Each row is a point on a tangle of strands that fork, close into loops and nearly touch. The rows are in no order.
Two points are linked if the straight distance between their rows is under 69.3. Some points are linked to none.
(189): 25.6 -20.8 -17.7 1.3 13.1 12.0 -12.6 -2.1 -9.8 3.4 -5.1 -3.5 -10.2 1.1
 -7.8 26.8 -13.3 20.9 33.7 -2.3 -2.1 6.6
(609): 2.6 38.2 -33.3 -9.2 42.1 29.3 -9.4 -18.0 -8.3 -3.5 4.6 4.1 28.2 38.6
 -21.2 -8.9 22.7 35.6 12.2 -11.5 -3.3 -1.0
(606): -37.8 38.4 1.4 -31.9 33.8 26.9 21.1 12.8 -23.8 21.5 37.1 -24.9 20.0 7.3
 -30.6 14.2 13.7 21.3 41.6 15.7 -28.4 -3.4
(254): -12.8 9.7 1.3 -17.4 -8.2 2.2 -0.1 3.0 -3.9 28.2 -54.0 23.4 -39.2 -41.6
 53.8 9.6 -10.3 -33.3 10.1 16.1 8.0 -19.8
(758): 11.3 23.3 -15.0 -22.0 39.1 -5.2 -7.8 -11.7 5.3 -34.0 20.8 4.7 8.3 21.9
 -5.0 -26.4 29.0 28.0 -20.3 -18.7 5.2 14.3
(1282): 18.1 -20.6 -15.9 5.8 13.5 4.1 -2.3 4.0 -0.5 15.0 -49.1 28.7 -33.0 -26.6
 18.6 28.7 -38.9 8.8 44.7 7.1 -7.0 -3.9
(102): -34.8 -22.2 36.8 7.6 -33.3 -39.0 22.9 -9.0 -21.0 10.1 3.8 23.4 60.1 11.6
 19.8 -37.9 3.3 -38.9 -23.0 4.1 -7.4 20.5
(1088): 2.8 19.8 -0.1 -23.7 27.7 32.1 -8.5 6.0 -14.7 14.3 16.1 -26.7 -1.8 -1.6
 -7.0 33.9 -3.9 -9.0 31.1 19.6 -1.5 -14.3
(1087): -2.0 16.9 4.3 -26.6 41.7 37.9 11.0 11.0 -24.4 15.1 14.2 -22.3 16.2 11.0
 -22.5 27.0 -3.0 26.0 50.3 15.8 -22.0 -16.2
(1045): -43.9 -11.9 6.0 9.3 0.6 -5.2 14.8 28.3 -29.3 33.5 19.5 -9.3 10.5 -7.7
 -22.1 30.9 -27.6 47.9 51.2 2.3 -38.1 9.9
(616): -25.1 38.5 -14.7 -3.1 -2.9 -2.7 6.2 -3.0 -14.2 24.3 22.6 17.9 64.3 50.8
 0.3 -14.5 50.7 -5.4 -11.4 -7.9 -15.4 10.3
(215): 15.6 -6.4 -11.6 9.2 -5.1 -0.2 5.9 0.3 -17.2 13.0 -42.0 36.1 32.0 22.2
 43.6 0.1 -10.0 -9.4 -13.5 13.9 4.1 -6.9
(815): -17.1 15.2 0.2 -8.3 -2.5 3.9 -4.1 15.9 -21.1 35.5 -13.9 -2.6 -15.4 -22.8
 24.6 35.6 -18.0 -33.6 18.2 30.0 -2.0 -9.2
(856): 19.5 -33.1 -16.6 31.2 -49.1 -26.7 -4.0 -12.3 26.5 -12.9 -23.0 18.9 -50.8
 -16.3 4.1 -4.7 -0.8 -7.9 -24.7 -6.8 13.4 1.3
(483): -19.3 -19.5 -3.9 -2.9 -20.2 -31.2 -25.6 -4.9 11.6 -7.1 25.8 -17.0 21.7
 -12.3 -12.5 -5.4 1.3 47.5 20.3 -45.7 -9.7 23.1
(337): 10.7 -25.9 28.5 5.0 -23.1 -57.7 3.5 -10.6 10.4 -30.4 -6.4 17.3 17.0 0.5
 40.6 -53.4 -4.4 2.4 -44.7 -23.0 7.4 15.3
(1133): 23.0 17.9 -12.0 -8.5 26.8 -2.0 -2.3 -10.5 9.9 -27.4 15.1 13.4 27.0 38.4
 7.3 -40.7 40.2 20.2 -39.6 -21.1 12.7 19.2
(286): -24.1 -24.6 18.9 4.9 1.8 -35.6 -6.6 10.9 -6.3 -15.7 7.8 -9.8 2.9 -24.0
 10.7 2.3 -38.0 56.1 17.1 -16.6 -9.2 16.7
(698): 30.7 -2.6 -23.7 -0.9 -7.9 13.2 -10.1 -10.3 16.4 -18.8 -0.3 -0.5 -33.3
 -0.1 -1.2 -0.6 19.3 -22.9 -35.5 10.1 22.3 -8.1
(1062): -1.7 19.2 14.0 -42.3 49.9 4.3 8.8 16.1 -8.0 -28.9 30.9 -25.1 -8.6 -10.1
 -4.1 -7.9 3.8 24.8 -4.8 13.8 -3.5 2.6
(772): -13.2 5.3 -0.9 -3.1 -20.5 -3.6 7.9 -7.9 -9.8 37.7 -69.5 35.6 -7.3 -19.2
 58.9 2.5 -6.2 -35.2 5.4 12.4 2.9 -17.8
(167): -54.3 -7.4 24.0 12.0 11.9 -46.5 3.9 20.1 -16.4 -14.5 15.2 1.4 9.6 -21.1
 8.6 -14.9 -36.0 70.9 10.8 -0.2 -14.9 29.4
(840): 27.4 -20.6 -7.9 2.2 -1.1 16.6 -14.9 -8.1 12.3 -14.6 19.0 -21.0 -17.8 4.5
 -25.3 8.0 -0.2 20.4 15.1 -4.7 4.5 1.9
(834): 7.0 -2.9 -6.2 -27.1 3.5 13.3 -5.5 2.9 16.5 12.0 -33.1 13.3 -61.1 -37.3
 24.8 11.6 2.4 -37.2 14.6 25.0 8.5 -18.4
(333): 8.1 26.6 -15.7 -1.3 33.4 15.5 -14.6 2.5 -25.0 10.5 -3.0 14.3 18.7 23.6
 18.5 15.1 4.5 8.1 2.4 9.3 1.3 5.6
(360): -29.3 37.9 -11.5 -27.4 38.0 -16.3 6.7 1.5 -7.2 -15.0 34.1 -1.9 28.4 5.0
 -5.6 0.2 15.6 44.6 17.5 -10.3 -18.8 8.6
(1306): 46.0 -34.8 27.5 14.3 -1.5 34.0 24.1 10.5 27.1 -7.0 13.0 -35.9 -28.3 10.3
 -58.8 13.4 -4.0 28.7 58.6 -6.4 -14.4 -17.4
(141): -7.5 -23.8 3.4 1.6 8.6 6.0 -7.0 16.0 -24.4 28.0 1.7 -14.2 12.8 -16.6
 -12.5 42.2 -35.9 35.6 57.0 -0.5 -18.7 -3.5
(203): -27.4 2.1 -11.6 -8.7 -11.1 -31.9 -19.4 -15.4 25.1 -24.3 38.4 -18.3 25.6
 -6.1 -17.1 -18.3 30.2 37.9 2.3 -52.1 -10.0 21.0
(788): -39.2 15.5 -4.6 -5.4 -25.3 -20.2 -15.6 -2.2 -4.4 15.1 38.1 -14.1 38.7
 2.9 -6.7 5.0 28.9 10.4 5.7 -29.6 -14.6 10.1
(495): -16.1 -19.7 12.3 9.4 -20.5 -41.3 -17.2 0.5 -5.8 -9.9 14.4 0.8 12.8 -15.8
 23.7 -10.5 -16.7 37.2 6.9 -34.0 2.5 17.5
(755): 0.8 22.1 21.4 -34.3 34.9 22.3 -10.6 -3.2 15.1 -30.5 40.4 -26.9 -15.7
 -6.4 -33.3 -31.1 16.7 -9.3 -21.8 -3.2 4.7 -15.6
(703): 4.0 -4.2 1.9 -6.6 -11.6 15.3 -7.5 -8.6 35.9 -18.7 20.2 -10.6 35.8 17.6
 -8.4 -37.5 41.1 -21.1 -66.8 -36.4 20.6 5.4
(841): 10.1 22.8 4.1 -35.7 26.9 43.3 -23.2 -8.8 -3.9 4.2 18.0 -34.7 -10.9 -1.0
 -17.6 15.1 6.5 -27.8 11.8 17.7 12.3 -18.0
(197): 17.3 -15.9 -16.5 30.3 -25.4 -21.0 27.3 -6.1 32.8 -36.2 -5.8 16.3 -19.4
 12.7 -15.7 -19.9 28.7 -11.9 -86.9 -1.1 29.9 -2.2
(693): 31.9 -45.4 -41.2 51.9 -30.3 -9.8 -0.5 -9.0 14.0 10.0 -63.7 39.6 -44.4
 -4.7 1.0 9.6 -17.3 18.4 21.7 -8.2 10.4 7.1
(867): -23.9 33.4 6.2 -2.9 28.1 -16.7 27.5 11.9 -32.2 9.7 -34.2 41.7 -8.6 -12.3
 68.1 1.6 -25.1 -13.8 -9.8 29.3 -5.7 -0.8
(1231): -39.5 -11.6 48.4 25.7 -47.7 -47.0 3.4 -10.7 -19.2 -9.1 -12.8 14.0 29.6
 -12.3 32.4 -17.8 -31.2 3.5 -9.2 -25.2 1.0 20.8
(450): 22.8 -2.3 -21.5 -4.1 13.2 -15.4 2.9 -6.6 5.7 -17.3 -3.4 25.1 54.1 41.8
 15.6 -39.7 31.7 23.5 -42.0 -18.8 13.1 16.4
(1106): -2.8 -8.7 20.4 -19.7 -12.0 -32.8 -4.3 4.5 11.9 -12.5 15.0 -0.2 38.0 0.5
 33.2 -25.7 26.4 -29.4 -48.7 -10.6 11.2 7.5
(324): -20.2 25.6 -2.3 -28.5 1.7 21.5 -32.6 -20.7 16.4 -5.7 26.7 -36.2 24.2 3.5
 -35.5 -16.7 26.3 5.2 -3.0 -28.7 -0.5 -5.6
(247): -11.5 23.3 17.1 -36.0 -7.2 38.0 -38.6 -6.1 16.1 9.0 37.4 -46.7 8.1 -17.7
 -26.0 6.9 19.9 -42.5 -18.2 -5.6 9.0 -14.9
(849): 24.2 -41.4 -22.5 48.5 -28.4 -31.1 6.5 -12.6 28.1 -21.1 -23.1 15.5 -57.2
 -3.2 -23.0 15.1 -6.0 15.9 -2.9 3.6 13.3 1.8
(391): 1.2 -19.5 14.3 24.1 -26.2 -29.5 5.4 -21.5 -9.9 -10.9 -55.9 34.6 19.0 2.0
 52.1 -23.3 -36.2 11.9 -11.1 -12.8 1.3 8.1
(1181): -24.1 13.4 0.9 -10.3 28.6 -4.0 3.8 24.4 -29.9 11.5 23.6 -6.7 9.4 -12.0
 8.6 30.1 -13.5 21.5 19.9 20.2 -8.8 6.6
(364): 2.3 -29.0 8.4 4.8 -2.3 10.9 4.8 24.7 -6.8 33.4 -15.3 -15.6 -7.8 -32.7
 -7.9 51.7 -45.0 15.7 64.1 20.4 -17.6 -3.8
(38): 3.1 3.3 -10.8 0.4 -18.6 -3.7 9.1 -1.3 -24.1 37.0 -51.6 33.1 20.2 5.3
 51.4 3.0 -2.2 -40.0 -3.2 19.1 4.1 -12.7
(930): -14.2 -6.2 -6.1 -12.0 -9.7 -6.8 -22.6 -19.3 45.4 -34.2 45.9 -21.5 0.4
 -5.6 -38.7 -27.4 33.8 31.1 -16.9 -45.7 -11.9 12.2
(162): -44.5 0.2 31.2 5.6 -17.8 -31.1 1.3 21.5 -12.8 1.8 6.3 -12.5 -6.6 -37.3
 22.1 -1.6 -33.8 8.1 1.8 6.6 -1.0 17.4
(1207): 3.2 21.2 20.5 -27.8 17.6 34.1 -32.7 -10.2 17.8 -20.2 38.9 -29.6 -13.6
 -7.5 -35.7 -21.1 20.8 -36.3 -39.5 -12.8 10.4 -17.7
(970): 0.3 24.3 -1.3 -19.1 21.4 -15.7 4.7 5.2 -10.2 -3.3 -22.3 24.0 -18.2 -14.0
 53.5 -5.9 -2.5 -9.6 -14.3 17.5 8.3 -3.4
(17): 43.0 5.7 -39.1 -5.0 20.0 32.1 4.3 -7.3 4.5 7.0 -31.9 18.0 -47.3 11.4
 -0.6 16.1 6.5 -25.2 -4.9 24.6 15.9 -10.5
(1053): 4.1 8.2 3.9 -28.7 23.1 -3.3 1.8 6.8 -8.0 -4.8 -1.4 -4.9 -26.2 -20.9 33.9
 13.2 -11.7 -9.6 -2.9 25.8 6.7 -5.4
(65): -12.1 32.8 -11.0 -4.4 10.9 8.9 -7.5 -1.6 -29.4 20.1 20.6 -3.8 33.5 17.8
 9.3 18.4 23.8 -9.3 1.4 -2.5 -2.7 -0.8
(1173): 43.2 -44.0 12.2 11.3 -12.1 27.1 -1.7 10.5 18.9 12.0 -3.4 -33.3 -14.8
 -12.4 -39.4 35.7 -17.5 17.8 70.1 -13.5 -12.9 -4.6
(984): -8.3 2.9 -19.0 37.3 1.3 -9.6 -7.5 3.3 -33.8 35.9 -53.4 34.7 11.9 14.1
 19.9 40.5 -52.9 9.7 28.3 -5.4 -19.1 -3.7
(986): -18.6 19.6 -14.5 -3.0 16.3 8.9 -16.5 -25.0 51.2 -37.6 32.4 -16.9 8.9
 13.8 -59.2 -52.7 35.8 27.3 -16.1 -41.6 -9.2 8.6
(439): -42.5 7.3 5.9 24.0 -5.1 1.0 7.4 37.1 -40.4 39.6 4.0 13.5 -10.6 -13.2
 -2.0 31.9 -45.5 -12.5 33.3 20.4 -29.4 9.7
(594): -2.0 24.7 -29.1 -6.8 10.5 11.6 -12.0 -31.5 36.6 -22.1 17.3 -8.9 26.3
 25.0 -41.9 -39.3 28.5 39.0 0.3 -45.3 -3.5 13.5
(562): -21.6 -2.9 10.3 -2.5 -28.3 -8.2 13.7 5.2 -21.0 35.6 19.2 10.3 62.1 20.9
 14.7 -14.6 27.5 -58.9 -26.0 6.7 -2.3 2.6
(674): -13.2 37.4 -13.9 -14.7 1.4 14.4 -9.7 -14.1 -7.7 19.7 17.0 -3.4 56.0 32.0
 -10.3 -9.1 40.8 -7.4 -7.9 -17.1 -2.3 6.3
(1040): -64.1 1.4 47.2 26.5 -14.3 -43.6 14.6 14.9 -18.1 -15.3 3.9 7.7 8.6 -18.7
 23.4 -17.8 -46.8 45.2 -6.1 -10.7 -14.8 40.2
(774): 23.9 7.4 -10.8 -1.5 15.1 -8.5 10.3 0.7 -24.1 -0.9 -30.1 38.5 47.4 38.5
 50.2 -11.5 5.7 -9.6 -26.9 13.3 2.1 0.0
(739): -26.5 10.4 2.1 12.5 -4.1 16.7 -0.9 23.3 -35.2 56.1 -0.1 -3.9 -11.3 -18.9
 -0.4 48.9 -31.4 -32.6 39.9 30.0 -16.7 2.2
(276): 12.0 13.8 3.6 20.3 13.3 23.2 12.6 -19.7 28.8 -26.1 -5.2 -12.6 -43.0 8.5
 -72.7 2.5 15.8 -26.5 -38.3 43.3 22.1 -35.9
(321): 21.4 -19.3 -4.1 25.5 -11.2 -37.5 8.6 -10.2 24.2 -44.1 1.1 25.9 -24.2
 10.0 9.4 -27.9 25.5 -2.5 -63.4 -8.9 15.5 6.8
(730): -55.1 1.1 45.2 28.5 -31.6 -49.1 11.5 6.2 -27.9 1.0 12.6 17.7 22.1 -7.6
 21.1 -19.0 -32.4 26.5 -4.2 -29.4 -17.5 30.4
(25): 11.7 13.9 -18.4 4.3 22.4 -13.3 4.6 -4.8 -23.7 1.5 -9.9 37.5 64.4 42.3
 29.7 -14.0 20.6 18.7 -20.0 -6.1 -2.1 5.5
(734): 17.3 -2.9 -0.1 -6.1 2.5 29.7 -18.6 -14.6 11.7 -9.8 27.3 -35.1 -14.0 3.5
 -52.2 -5.9 8.8 9.2 12.7 -15.5 11.0 -6.9
(427): -15.3 6.0 -12.9 -9.7 -21.1 6.9 -29.9 -12.2 4.7 12.8 22.7 -26.4 25.1 4.3
 -15.0 7.1 19.0 5.5 3.2 -28.2 1.4 5.1
(663): -26.5 -29.8 26.2 8.5 -50.9 -35.0 -34.3 0.3 7.8 2.0 21.5 -27.1 -6.7 -45.6
 8.5 8.0 -23.5 9.0 8.2 -27.7 2.2 10.3
(14): 38.3 -13.9 -9.0 -8.3 38.8 16.9 20.9 13.9 1.3 0.8 -36.9 7.2 -41.7 -17.8
 3.1 28.0 -23.7 3.0 43.5 25.2 -9.2 -10.3
(443): -57.4 4.7 3.3 1.4 -27.8 -28.6 -2.9 7.1 -7.0 16.8 46.7 -22.2 20.2 -13.2
 -15.7 12.1 3.3 20.8 28.8 -29.5 -29.0 14.3
(75): 43.7 -2.6 20.1 -6.2 24.4 47.0 12.5 -5.9 16.7 -8.9 13.9 -32.2 -40.4 12.5
 -58.8 -4.7 2.6 -9.0 23.3 22.6 1.4 -33.5
(1065): -34.1 -9.9 52.7 13.0 -44.4 -38.3 35.2 -8.8 -28.8 6.0 -7.9 25.2 34.0 3.7
 28.5 -36.7 -16.1 -50.1 -20.1 8.2 -10.9 15.0
(8): 14.6 -41.5 -0.6 34.4 -12.7 -35.0 28.6 -9.1 32.2 -23.2 -25.5 9.8 -77.6
 -25.2 -31.4 22.2 6.0 6.0 17.9 24.0 4.9 -15.0
(214): -26.5 0.2 43.6 21.2 -43.8 -35.8 15.8 -14.9 -18.0 -5.6 -43.3 20.9 11.1
 -14.8 43.4 -19.5 -45.4 -2.1 -8.2 -15.6 -10.3 15.5
(1179): 10.2 -11.4 -22.9 5.1 -18.4 0.1 -27.4 -1.0 -10.4 25.9 -12.6 -1.8 2.1 0.5
 13.2 24.7 -9.2 -3.4 22.6 1.0 11.1 7.4
(264): 0.5 -3.1 -0.6 -7.6 -30.5 3.6 1.6 -1.5 -16.4 21.8 -7.9 1.6 50.1 14.9 29.0
 -8.3 19.6 -47.6 -35.2 8.8 12.5 -4.1
(517): 26.2 -26.4 4.0 8.0 -9.8 -42.1 2.4 -1.1 18.5 -34.3 -6.8 16.8 14.1 8.5
 31.9 -45.1 12.8 -1.5 -57.4 -17.6 17.2 9.5
(467): -35.8 12.0 23.6 23.4 -35.6 -13.3 10.9 22.3 -43.8 35.0 12.3 22.6 13.1 3.1
 16.7 -1.5 -12.2 -27.9 5.0 -4.5 -22.5 11.0
(561): -44.7 41.6 -1.8 -36.0 29.4 5.6 4.1 -4.6 -1.4 -0.1 44.2 -27.5 26.6 -1.1
 -23.1 -0.6 22.1 18.3 22.4 2.4 -15.6 0.0
(29): -23.1 21.0 13.7 4.5 -13.2 -15.0 0.6 16.7 -30.7 29.3 -2.6 8.8 1.2 -9.7
 34.6 17.0 -8.6 -33.8 -0.6 18.6 -6.9 -0.2
(1130): 8.7 -13.9 19.3 -34.4 24.4 13.9 15.2 27.1 5.5 -4.4 5.9 -32.2 -31.8 -35.6
 12.1 15.3 -21.6 0.4 15.1 33.3 -3.1 -7.5
(408): -11.7 24.1 -3.7 40.0 12.8 -9.2 12.9 10.9 -43.8 30.4 -49.9 51.3 14.7 18.4
 29.9 23.4 -47.4 1.8 24.5 5.3 -19.2 -1.5
(1072): 9.6 12.2 -13.1 37.5 -6.1 -4.3 27.7 -20.2 28.0 -34.0 -5.6 1.0 -24.6 9.7
 -35.4 -2.6 26.6 -13.7 -80.3 21.6 34.8 -13.6
(262): 12.8 12.2 2.8 -31.1 58.4 -7.5 6.2 0.9 -0.9 -45.0 27.5 -7.7 -16.0 1.6
 -9.7 -18.1 12.7 31.7 -7.3 0.2 1.8 5.5
(1011): -14.8 -1.3 25.4 -1.7 -21.0 -39.2 0.4 -4.6 -2.3 -10.2 -2.8 12.6 24.3 -3.3
 50.5 -27.7 -3.3 -12.6 -29.4 -5.5 5.6 9.1
(267): -14.3 25.7 5.2 16.3 22.9 -12.2 11.2 9.1 -39.7 16.5 -41.8 49.0 7.2 15.3
 46.5 16.2 -25.9 -16.9 -1.7 17.8 -12.9 -8.7
(1032): 28.0 -22.4 -34.8 12.0 -43.7 30.5 -6.6 5.6 20.0 25.3 -23.2 0.4 8.5 10.6
 16.2 8.1 -1.2 -18.8 -13.3 -7.3 26.6 4.9
(779): 2.2 19.5 7.8 -40.1 5.2 36.0 -27.5 -0.4 9.3 2.2 19.4 -32.1 -13.9 -22.0
 -8.6 13.2 5.3 -51.8 -13.4 17.5 15.0 -22.6
(452): 21.5 -9.6 -10.6 -13.0 -23.6 14.3 0.9 4.4 17.1 3.0 -6.8 -5.6 31.3 4.7
 25.0 -18.3 27.9 -46.3 -61.3 -1.1 25.6 -5.9
(650): -2.3 22.6 24.5 -47.9 40.0 17.0 -2.9 5.6 -0.8 -30.7 30.2 -36.7 -20.9
 -14.6 -5.3 -12.3 4.8 -4.8 -12.2 21.0 8.0 -6.4
(52): 11.2 -19.8 -5.4 7.4 2.2 -31.9 -10.5 0.7 6.0 -27.0 14.6 2.8 -27.6 -6.6
 13.0 -10.8 -7.2 17.8 -16.5 -12.2 12.9 5.9
(117): 3.0 -6.1 17.9 -21.1 -8.9 -10.8 -16.4 -0.3 31.3 -22.1 23.7 -5.6 36.6 -0.7
 10.7 -35.5 46.0 -31.5 -67.0 -24.7 13.3 7.3
(722): 13.5 -11.3 -23.8 29.5 -17.5 -0.2 -21.3 -4.0 -21.5 34.3 -31.6 16.5 23.1
 19.5 22.7 29.5 -23.5 4.4 20.4 -7.9 -1.2 1.9
(1024): 30.5 -38.4 -23.1 29.9 -13.2 -1.8 -10.3 -2.9 7.6 9.9 -47.6 20.9 -34.5
 -19.9 5.7 23.1 -33.1 11.6 41.2 -3.4 -1.2 4.7
(540): 37.2 8.9 -43.0 9.0 -2.1 38.9 -1.9 -3.2 17.1 0.9 -20.5 9.2 -38.7 12.2
 -10.5 4.8 22.5 -28.6 -28.3 21.7 29.0 -8.8
(198): 33.4 6.3 20.8 22.9 11.7 41.5 13.6 -8.0 26.0 -11.3 -3.9 -29.2 -43.9 12.6
 -76.8 -2.5 6.7 -30.5 4.2 41.2 10.4 -49.4
(708): 41.4 -20.2 38.3 -6.6 15.6 37.1 30.5 24.0 14.9 -5.0 7.6 -41.0 -25.5 -0.5
 -28.4 16.2 -10.2 29.3 46.6 -1.0 -12.8 -19.3
(1287): 23.7 -8.0 -4.4 -31.3 7.3 33.3 9.9 1.6 27.7 -2.7 -17.0 -2.7 -70.2 -32.4
 -9.3 15.0 10.7 -39.6 15.2 38.5 5.9 -26.9
(445): 28.5 -43.6 2.4 2.1 -10.6 16.5 -1.3 15.3 15.4 27.0 -27.2 -11.7 -16.9
 -32.7 -12.7 44.1 -33.1 3.3 75.9 9.5 -9.7 -9.8
(642): 15.7 -16.4 23.8 -20.9 22.9 24.5 19.1 23.3 4.4 -6.0 13.4 -41.1 -16.8
 -18.8 -12.1 17.8 -14.7 22.0 30.3 17.9 -13.4 -9.4
(1162): -37.6 -16.3 14.5 5.8 -31.6 -33.1 23.8 2.1 -14.6 26.2 20.8 22.0 77.2 23.6
 -2.1 -34.9 25.6 -37.0 -18.6 -2.8 -16.3 13.4
(297): 44.4 2.2 3.0 -10.5 35.7 44.5 13.5 -3.9 8.9 -14.4 -3.3 -14.8 -37.0 10.2
 -32.3 6.2 -0.5 -9.3 23.2 21.3 5.4 -20.7
(351): 47.4 6.6 -24.3 13.9 34.8 36.9 22.7 -20.8 8.7 -9.9 -25.7 5.6 -49.5 22.9
 -33.4 10.1 4.1 -7.2 5.5 43.4 11.8 -14.1
(785): -10.8 12.8 -3.3 -24.7 6.2 26.9 -23.0 -23.5 27.0 -17.9 34.5 -36.6 8.4 3.6
 -64.2 -24.9 13.3 17.4 22.6 -31.4 -6.8 -11.9
(1099): -57.5 -0.7 7.7 5.1 -13.2 -11.7 10.8 29.8 -15.2 28.9 42.0 -21.7 8.1 -19.1
 -26.3 16.3 -9.0 31.4 42.3 -4.7 -29.5 11.9
(7): -2.1 -2.7 -13.2 4.8 -23.8 10.4 -35.9 -4.0 -10.1 24.0 12.2 -15.6 18.8
 -0.4 -0.8 23.2 -0.2 1.2 13.6 -10.8 5.1 6.7
(442): 38.7 1.9 -27.4 -14.2 40.0 22.6 1.4 -4.6 -6.6 -3.7 -26.8 10.8 -28.0 0.8
 16.7 21.8 -11.2 -7.3 16.7 27.0 4.2 -10.2
(479): 26.7 -17.4 9.5 -14.9 10.5 12.6 20.4 5.3 25.7 -25.7 2.3 -13.9 -67.7 -26.6
 -18.7 12.2 1.4 -13.4 4.7 25.4 -2.1 -20.3
(838): 12.2 15.6 -9.9 29.0 -7.3 23.6 12.2 -16.5 25.5 -23.6 -0.3 -10.4 -38.7 8.0
 -54.1 2.6 18.1 -24.7 -57.8 26.0 27.5 -19.6
(402): 14.0 34.2 -28.4 -3.3 41.0 40.9 -16.6 -13.1 -20.3 6.6 1.6 7.6 27.2 38.1
 -13.6 16.9 4.5 25.5 21.0 2.4 4.4 -1.9
(1120): 20.6 -39.9 5.8 5.6 -8.6 -11.0 24.9 6.6 35.4 -16.1 -15.8 1.9 -75.7 -26.5
 -23.3 20.5 2.7 -10.5 22.8 21.7 4.1 -13.4
(1136): 30.2 17.8 -17.3 -10.8 36.9 34.0 -14.5 -10.7 -0.2 -19.6 5.1 0.9 -12.5
 24.9 -13.9 -11.1 15.1 -0.8 -8.9 7.2 18.7 -5.6
(702): 24.7 -3.6 -10.0 -4.0 -17.4 -0.4 -13.6 -0.5 19.1 -12.2 4.5 -1.9 -1.2 4.4
 14.1 -11.1 17.8 -21.7 -43.4 -10.0 16.6 -6.1
(618): -42.3 17.1 8.1 32.7 -19.0 10.2 8.4 37.2 -46.3 41.0 21.3 25.1 -5.8 4.3
 1.4 8.7 -27.8 -21.0 18.7 -2.5 -39.6 16.8
(411): 22.4 -38.8 -17.7 34.3 -54.6 -14.9 -2.4 -5.2 19.3 1.3 -36.5 26.0 -15.8
 -3.2 23.3 -18.4 -13.6 -6.1 -17.8 -14.4 22.8 10.8
(266): 19.7 -6.8 -22.3 8.0 -14.0 12.2 -12.0 -2.6 25.2 -7.7 8.1 -4.3 18.1 24.2
 -11.2 -26.5 29.3 -7.7 -51.6 -25.0 22.7 9.2
(10): -18.2 34.3 -28.3 -14.3 33.1 -9.2 0.8 -15.1 6.4 -12.5 16.9 2.6 38.9 25.5
 -14.4 -11.5 25.5 49.5 20.9 -21.4 -20.2 8.5
(1235): 24.2 -34.1 -11.0 31.8 -28.7 -25.1 3.6 -9.0 3.7 -12.0 -40.4 33.0 5.1 13.8
 37.5 -25.8 -22.1 14.6 -13.4 -18.8 12.8 11.3

A piece is all that can be reached along the links. How many separate loops has the piece of each point below (a circle has one, a figure eight two, a Y none), and how many tips (points with one link)?
(7) -> loops 2, tips 0
(102) -> loops 1, tips 2
(1040) -> loops 0, tips 2
(439) -> loops 1, tips 0

Name the points in between on the shortest way along the links from the first point to the second, in order.
(266) / (102) -> (702) > (452) > (264) > (562) > (1162)
(774) / (214) -> (215) > (38) > (772) > (254) > (834) > (1287) > (479) > (1120) > (8) > (849) > (856) > (411) > (1235) > (391)
(203) / (730) -> (483) > (495) > (286) > (167) > (1040)
(25) / (1088) -> (450) > (1133) > (758) > (262) > (1062) > (650) > (755) > (1207) > (247) > (779) > (841)
